Points on a hilly landscape, in no order, each with its height.
A climber steps from a point to whichever of its 6 nearest points has the largest rise for the distance, and stops where none of them is higher. Distance is the straight distance between rows; heights are no part of it.
muk h=477: [-38, -25, 56, -60, 78, 33, -30, -7]
Zafu h=607: [-18, -42, 23, 4, 9, 27, -52, -28]
Pofe h=596: [-13, 6, -64, 24, -31, 35, -13, 3]
rezup h=534: [-21, -27, 49, -38, 86, 1, -22, -19]
nisa h=621: [-11, -39, 12, 31, 1, 18, -49, -34]
zagu h=567: [-2, -41, 53, 12, 56, -22, -28, -34]
bod h=505: [25, 31, -46, 46, -42, -58, 65, -1]
mosan h=646: [5, -47, 59, 14, 86, -68, 6, -45]
godez h=419: [18, 57, -11, -53, -41, 18, 11, 104]
mov h=442: [28, 58, 24, -76, -64, 25, 4, 101]
Gopi h=482: [4, -37, 7, 90, -24, -45, -2, -66]
Rogat h=600: [-14, -39, 58, -30, 60, 19, -42, -23]
Gumi h=636: [19, 49, -51, -3, -34, -17, 43, 42]
setu h=157: [-43, -32, 39, -47, 40, 66, -68, -17]
pobob h=413: [48, 48, -2, 17, -29, -65, 80, 42]
Luzi h=586: [-24, -16, 46, -52, 110, -13, 10, -24]
ziva h=352: [-58, -25, 51, -82, 50, 78, -45, 10]
bipif h=279: [-37, -37, -8, -24, -12, 100, -69, -16]
dem h=563: [1, -43, 0, 57, -8, -28, -25, -48]
ran h=604: [-16, -48, 47, -2, 35, 11, -51, -35]
Kubir h=497: [0, -20, -26, 60, -27, -6, -17, -41]
mobag h=530: [26, 51, -22, -12, -33, -43, 52, 53]
saz h=566: [-7, -41, 50, 5, 43, -7, -34, -33]
Ture h=467: [42, 54, 44, -67, -64, 11, 2, 87]
rigev h=524: [37, 44, -36, 51, -37, -73, 92, -1]
denom h=597: [4, 26, -63, 36, -32, -18, 21, 2]
muzif h=576: [3, 37, -68, 9, -33, 8, 13, 24]
mam h=545: [23, 23, -40, 70, -41, -62, 73, -23]
Zegek h=293: [-1, -51, 52, 54, 45, -57, -13, -51]
lafos h=392: [-46, -39, 40, -50, 28, 82, -67, -8]
ruv h=283: [56, 47, 17, -1, -32, -59, 75, 53]
memi h=599: [-13, -25, 49, -31, 98, -32, 13, -34]
sabo h=519: [1, -38, 6, 80, -18, -46, -7, -57]
kemur h=584: [-29, -40, 47, -28, 36, 39, -60, -20]
rizu h=237: [52, 55, 20, -26, -42, -43, 58, 57]
bizab h=570: [-15, -15, 34, -29, 112, -55, 42, -63]
naru h=540: [8, -23, -16, 65, -29, -17, -4, -51]
biti h=601: [-14, -31, -9, 8, -12, 49, -58, -29]
Sezo h=469: [-6, -41, 17, 33, -1, 14, -49, -44]
mubeb h=514: [20, -4, -43, 73, -44, -42, 31, -46]
femoz h=525: [-28, -23, 54, -50, 75, 7, -17, -19]
Lakof h=393: [-49, -28, 54, -74, 66, 57, -36, 0]
vozeg h=553: [27, 22, -43, 58, -45, -51, 67, -15]
vapeg h=574: [-4, -36, 55, 6, 73, -40, -6, -40]
fulo h=532: [-23, -15, -46, 12, -21, 63, -36, -12]
sep h=484: [30, 55, 3, -30, -39, -19, 35, 77]
togu h=622: [-33, -25, 47, -51, 79, 15, -29, -15]
Vis h=507: [59, 43, 20, 20, -30, -81, 102, 34]
baf h=608: [17, 25, -61, 39, -38, -21, 43, -8]
Doz h=629: [-14, 16, -80, 1, -33, 65, -18, 17]
kat h=501: [-1, 51, -53, -30, -31, 18, 17, 83]
nafa h=648: [-12, 37, -79, -4, -38, 44, 4, 42]
buzuf h=642: [-3, -27, 46, -17, 106, -52, 29, -47]
lufun h=461: [3, 16, -54, 34, -34, 15, 0, -10]
gaf h=445: [46, 54, 40, -57, -60, -1, 9, 83]
mok h=620: [-24, 10, -78, -11, -34, 86, -25, 23]
kesa h=585: [52, 44, 44, -35, -55, -33, 27, 64]
makad h=555: [-21, -8, -58, 1, -25, 72, -46, -6]
fedul h=569: [-13, -22, -30, 31, -26, 34, -45, -23]
vilir h=264: [-9, -14, -44, 36, -34, 19, -20, -33]
farif h=468: [7, 48, -51, -18, -36, 4, 20, 70]
Nupa h=28: [-33, -37, 4, -3, -5, 75, -64, -22]
paraf h=623: [-11, 53, -66, -23, -22, 36, 14, 61]
bim h=513: [44, 42, -19, 39, -32, -70, 91, 14]

For each start below, name the point where the climber stops.
ruv -> Gumi
Luzi -> mosan
Pofe -> nafa
memi -> mosan
rigev -> baf
saz -> nisa
naru -> nisa
sabo -> nisa

Call two points neighbours if one is among the 6 nearest of the other. Go from one point of each pair to the other, from neighbour to neighbour, staying as high as possible. Name the lowest point that can't be avoided.
kesa and nisa -> mobag
togu and mosan -> Luzi
Gumi and nafa -> paraf
togu and nisa -> Rogat
